A landscape with many peaks, sampled at points; each row gives a point and its height.
A climber steps from a point to whichever of its 2 nearest points has the largest rise for the distance, and stops where none of them is higher. Distance is the straight distance between rows; heights are no part of it.
puna height 386: [ 12 -20  -1  -6   5 -30 -27   1  12  16   2 -12 -15  -9  -4  16 -17   7
 -38 -14 -20 -15  -7  23  19]
Bogi height 566: [ 17  -1 -30  18  -7   3 -18   2  -2 -15  12   0   4  13   8   8   2  13
  -7  -5 -14   7 -18   5  -6]
rut height 453: [-21   6 -22  -7 -21  -7   1   2   1  10  -3  27 -16  -7  -6   8  12   0
 -21  13  -3   0 -18   8  -8]
sopu height 508: [ -8  -7 -17 -15  24   4  -8   5  24   8  -1 -10  12  -8  -1   8   7 -16
  25  13  -5 -10   3 -13 -29]
bovik height 342: [ 49   7 -26  40   3  -3   6   0  -2 -11  -6 -22  23  20 -24 -22 -25  23
  -2 -12   6  10  -8  -1   0]
vedib height 98: [ 47 -17 -20  26  16  -7  13   8  -2   1 -30  -2   7  11   0 -12 -11  22
   1  -2 -12   7  22   8 -18]
dal height 114: [ 18 -22  15   2   9   3  26  -9   9  -1 -22 -15   5  12  28  -6  16   3
  12 -22  -8 -19  32  -7  12]
Gozo height 136: [  0   9  26  12  -2  15 -10  17  -4  -1  -1  -8  31  -8 -10   7 -17 -27
  16   5   7 -12  13  12   5]
Kepez height 604: [-20  -7   2 -20  19   0  -8   9  -7  -2  -3 -12 -24  -8  15  36  13   8
   5 -11  23 -14  -3   3   9]
fesan height 599: [ 18 -34 -19   6   6  23 -44  -4   1 -25   3   1   3  16   2   9   7   6
 -14 -16  -9  -3  -4   2 -18]
buza height 547: [ 15  16 -23   5  -8  -7   2   1 -12  15  29   6  -7 -16 -16   2   3 -14
 -19   0   5  21  -3 -10  -4]
Zef height 443: [ 14  13  10   2 -17  -8  50   5   0  18   7  -4   7 -22 -13  -4   0   3
   4  22   3  32  11   0  -1]
git height 497: [ 12  21 -12  -4  11  -3 -17  28  27  10   1 -12 -10   4 -14  13 -10 -24
 -15  -2 -11  13  12  11 -29]
golo height 71: [ 19  24 -11  12  12  -7  10   7 -13   2 -17  22  -9  -4 -12   1  -5  11
  21  23  17   4  -4 -19 -14]
lufek height 506: [  4   8 -12 -10  -7  10  22   3  -7  15  14  10   2 -30 -26 -16  -1  -7
  21  33   5  29   5 -10 -18]
nid height 319: [-31   0 -13  -7   5 -11 -12 -30 -39  14  22   8  -9  -8 -13   0 -22  21
   0   1  25 -11 -37  -8  16]
fifon height 442: [-31  -9   6 -10 -19 -18  12 -16  -6   6  15   1   5  18   0  -6  -6  -3
 -33 -24 -13  -1   4   7   9]
guk height 409: [-10 -17  27  -7   3  23  -9 -12 -29  -8  -1  19  -3 -11  15 -17  10  -4
   7   4   4   3  13   0  10]
Zipu height 106: [ 33 -21 -11   7  19   0  27   0  13  -5 -31 -18  -1   3   7 -15  22   6
   4  -6 -10 -10  28   2  -7]
kob height 482: [-17 -21  16  -1  -7  11   8 -20  13  -2  11   2  11   4  -9 -11  -6 -21
 -22 -16  -2  -1   5  -1 -16]
mezi height 364: [ 22   1 -24  13  -8 -12   3  15  -5  -7   1 -28  37   7 -25 -12 -23  15
  17  -7  11  15   2  11   7]
bizi height 49: [ 16   3  22  22  -3   7   5  12   1   9 -31  19  17   9   2   6  -2 -10
   9 -12  30 -10  18 -12  -6]
mifa height 210: [-49  11  28 -21  11   6   2 -12 -12  28  15  10  -6 -14  19  13   7 -15
  21  30  23  -8 -25   1  -9]
Pinur height 61: [ 28  22  15  24  -3 -13  15  15  -7  19 -28  28  17   1 -15  -1  -4  -2
   8  21  24  12   5 -16 -10]
salu height 527: [  7   1  -6   3 -12  14 -17   2   2 -31  11 -28  -5  15   5   7 -14   8
  -6 -22 -18 -10   5  15  24]
kemus height 540: [-22  -3 -15  -9  -8  12   7  16   9 -11 -22 -10 -13   5   7  27  13   8
  -4 -11   8 -18   0  11   5]
tigul height 277: [-25   9 -15 -24   6  -4 -11  -4 -29   3  24   7 -28  -4   9  19  -7   3
   6   5 -19  -5   2   3   4]
koni height 395: [  5  -5  24  -4 -13   5  47   6  20   2 -18  -5  14 -10  -8 -21  15   1
   9  17   5  26  16  -3  -4]
rikek height 438: [  4 -26  15 -23  13  26 -39   0 -16 -12   9   4   0 -17   8 -15   7 -10
  13  -8 -14  10  26  -9  13]
Fis height 452: [ 27   8 -22   0   2 -11 -13  13  44   1  -7  -7  -8   7 -12 -13 -18   3
 -11  -8  -6  24   0  -1 -22]
Firin height 465: [-18 -15 -22 -12   4  12   8   6   8  14  -3 -15  41 -13   0   2  -2  -9
  36  16 -15 -12  15  -5 -10]
pudav height 559: [ -4   4  24   0 -23  -7  31  -2  18  11   7  -7  -5  -7  20   2   9   1
 -17 -12   0  13   2   1  20]
Far height 426: [-20  -8  -8 -14  -8   1  10   4 -13  15   8  -4  36  -7 -17 -14  -2 -12
  17   3   0  10  18  -4  -3]
taten height 500: [  5   0 -26 -17   1   3 -47   2  17 -10   0 -13  13   7  15  -3  16  -4
  17   8 -28  -8  -2  -9  12]
Tigi height 496: [-41 -11 -17 -16  -5  11   3  -2  15 -12  -8   6 -14   9  -6  16  15   1
 -15  -2   7 -12 -19   6 -21]
lum height 343: [-19   2  10   8   1 -13 -10  -8 -35   4  20  -9  -2  -3  -5  18 -16  19
 -10  -7  22 -16 -36  12  33]
Goba height 368: [-10   3  21  19  -2   2  10  -7 -20 -17   5 -10  -4   5   1  -1  -2  23
  -8 -16  33  -4 -32  10  27]
vedad height 350: [ -3   2  19 -12   3   1 -17   1  -5  -2  -2   7 -27  -4   9   7 -17 -11
 -10 -19  -9  -7  28  -1  19]
Tese height 495: [ 18  16 -17  15   8 -13  16 -10 -25  -1  16   2   6   6 -17 -11  27   0
 -15  -6  21  18  -3 -24  -2]
repar height 385: [ -7  10   7 -19  -2  -3  -4  10  13  10 -18  21 -30 -12  13   4   3  -5
   4  -8   7   8  20 -18   8]
Noz height 467: [ 10  -4 -14 -10  -1  22 -42   0 -14  -9  -3  10  14  -9   5  -8  22 -17
  11   8 -10  -5  15 -13  14]
libok height 412: [ 20  12  -7  12  -4  -9  13  -1  21   0  -4  17 -22   5   1  -3   2   9
 -19  -2  -7  21  -9 -10 -16]
Letuk height 262: [-11  -7   6  -8   7  -7  -7   0 -37  15  18   3  -2  -2  25  30   3  -2
  -4  -2 -12  -9  13   6  13]
gede height 90: [ 52  14 -22  32  28  -6   2   8  11  -1 -33  -4  -5  16  10  -5   0  16
   7  23 -13  -4   1   2 -23]
nusuv height 483: [ -2 -19  -1  -3   5  -9 -13 -14  -8 -17 -13  13  -8   8   0 -26   1  19
   3  -5  -5  -9  -6   1  10]
Kobaf height 441: [  6 -18  16  -3  22  -5   4 -24 -21  -4 -10  18  -2 -10   7 -33  20   4
  11  19   0  -5  -1  -5   2]
mot height 493: [  1  12 -12   3 -18   7   9   5 -14 -25  -4  -6  -7  12   4  -6  16   8
 -12  -4 -19   3  12  10  21]
gupus height 434: [-12   1   9 -26   3 -17  -1  26  36  16  -7   0  -6  -3  15  10  13  -2
  10  -9   7  17   5  -8  -6]
fumi height 125: [  0   1  24   1   3   8   2   0  -5  -2 -24 -11   9   9  15   4   0 -15
  12  -8  -4 -36  32   1  26]
Sogu height 398: [ 16  19  10  27 -11  -3  24  12  -1 -13  -8 -12   2   7  -1   9  12  22
  -6  -1  20   3 -25   8  17]
nof height 546: [ 10  33 -16   9   6   5   1   1  16  -7  10  -4 -16  -1 -17   3 -24 -20
  -6  11 -16   0   2   2 -22]
tise height 148: [  0  18  28  19 -24  -1  20   3  -2  -1 -10  -4  30   9  -1  -4 -11  -5
  10   4  10  -9   7   6  20]
Koruv height 191: [-56   7  34 -15   1  11   5 -12  -4   1  10  13   1  14  12   2  14 -16
   0  16   8  -5 -23   3 -15]
zov height 578: [ -3 -28 -11 -20  10   1 -36  18  -4   7   3   6  -9 -16  -9  11 -10   4
  10   1  -5   5   2  14 -14]
roza height 457: [ 11   2  -6  12   0   5  17 -10 -25 -17   1  -8  10  18 -11 -17  30  -9
 -19 -14   6   0  17  -5   5]
Ririd height 572: [ -3  -4 -23 -11  14  -1   7  -4   0  14   9  14  -3 -16 -19  -6   4 -12
  15  21   4   7  -3 -11 -38]
lol height 532: [ 22   6 -22  -4  -3  27 -47  14  34 -31  -4 -23  -3  22  15  -3  13   1
   6 -10 -17   1  -5   3   4]
vazos height 120: [ -9  -3  17   8  -1   7  -1 -18  23 -13  12 -18  22  18  16   1   5  -4
  21  -9  13 -23 -23 -13   5]
Kuvom height 137: [-17  13  23   3 -16   3   0   7   3 -20 -24  -6  12  21  -4 -10 -13  -6
   7   0 -12 -23  14  18  21]
nurof height 411: [ -7 -21   4  -1   0 -31 -11  -7  14  13  17  -2  -4  11   1   8  -5   5
 -39 -22 -15  -4 -20  11  -4]
ket height 563: [ 21 -12 -18  -1   5  19 -48  -5  17 -36  -5 -22 -14  16  -4  -8  -4   6
 -13 -21 -17 -14   0   8  13]
nedis height 128: [ -2   4  14   6   2   7 -28   3  15  -8   6 -20  30   6   3  16  -5 -17
  19   2   7 -23 -14   4   9]
bar height 391: [  6  -2 -24  -8  -6 -11   5   9 -15  -1   4  -9  26   2 -34 -31 -10   4
  12   2  -1  26  17   1  -4]
peto height 494: [  1  11  11  -5  -8 -27  35  20  34  16   0 -21   4   4  11  12  10   1
  -3  -5  -1  19   6   4  -2]
falo height 440: [  4 -13   6   3  -1  16  27 -11  20 -13  -5 -10   2  -9  -9 -16  -2  -4
   3  -4   7   2   9  -4 -13]
Gaf height 394: [ 24   0  -5  25   0 -16  17 -15   7   9  10  24 -21 -16   3 -12   5  16
 -30  14 -19  15 -32  -5  -8]
Kede height 358: [ 13   3   2   1  -6 -18  -4   5   6   1  -9   3 -34  -9   3   3 -11  13
 -28 -19  -8  -2   4   9  27]
puba height 659: [  4   6  35   5 -15   3  27 -13  26  -7 -12   4 -13   3  21 -13  -7  15
  14  -8  15   6  -4 -14  20]
bobug height 248: [-20  -8   5 -17  11  -3  -7 -12 -16  13   7  -5  12  -5  27   9  14 -15
  14  13 -23 -24  16  -9  12]
gol height 436: [  0  15  11   4  -3 -18  24  28  -2   4  -2 -11  -1  -1 -12  13  14   5
  -7   2  19  17  -8  17  -1]
napug height 528: [-21 -28  -3 -24  -9   9 -30   1   2 -11  -5   5  -3  -7  -1   0  -1  11
   0  -9   5  -1  -3   4  11]
nik height 160: [-19   4  34  20  -8  -1  28   2 -20   5  14  -9  26   9  -3   9 -10 -11
  -7  -2  14  -3  -4  19  -5]
pif height 296: [-37   5  -8 -22   0  -6 -14 -10 -39  36  16  28 -23  -7   2  17 -20   6
   9   7  15  -9 -11  -7   0]
gugu height 609: [ -3  22 -12  -8   1  -1 -14  -8   3  11  36   9 -23 -17 -25   1 -23 -23
 -14   4  -8   6  -9  -6 -15]
tivoz height 530: [ -7 -15 -13   9  -8  13 -15 -21   6  -5  17  18  -5  -4   4  16 -17  -1
 -12  -3  -7  -9 -20  -5 -16]
vife height 230: [-45   6  10 -23   8   6  -8 -12  -9  28   1  18   1 -11  18  15   6 -23
  19  26  -5 -26   3 -15  -1]
vitiz height 174: [-19   1  25  13   3  -7  18  -8 -10   1   5  16   7  13  -2  -3  10   2
 -10   6  16   5 -27   6 -18]
ziva height 81: [ 34  32  -4  20  19   0  21   4   6 -20 -22  -3 -19  10   2  -1  -9  19
  30  21  -2   5   6 -15 -12]
ripad height 422: [ -7  -4  -7  11 -26   3  19 -17  -5  18  13  33 -18 -20   7   5   2   7
 -34  13  -8   7 -26   6  -1]
Tula height 529: [ 13 -15   9  -8  13   8 -22   4  -3  -5  19   5  -5 -17  -3 -13  -9  -5
  15   1  -4  25   5   0 -12]

Where does a climber stop that starts at each point below?
bovik => Ririd
Gaf => Kepez
Goba => puba
Koruv => puba
vedad => puba

Call two points neighbours if one is among the 2 nearest of the other. Go from one point of each pair to the other, from neighbour to neighbour, staying as high as possible. Name the lowest point that can't be avoided.
fesan and gugu => roza
kob and puba => falo
Ririd and kob => koni
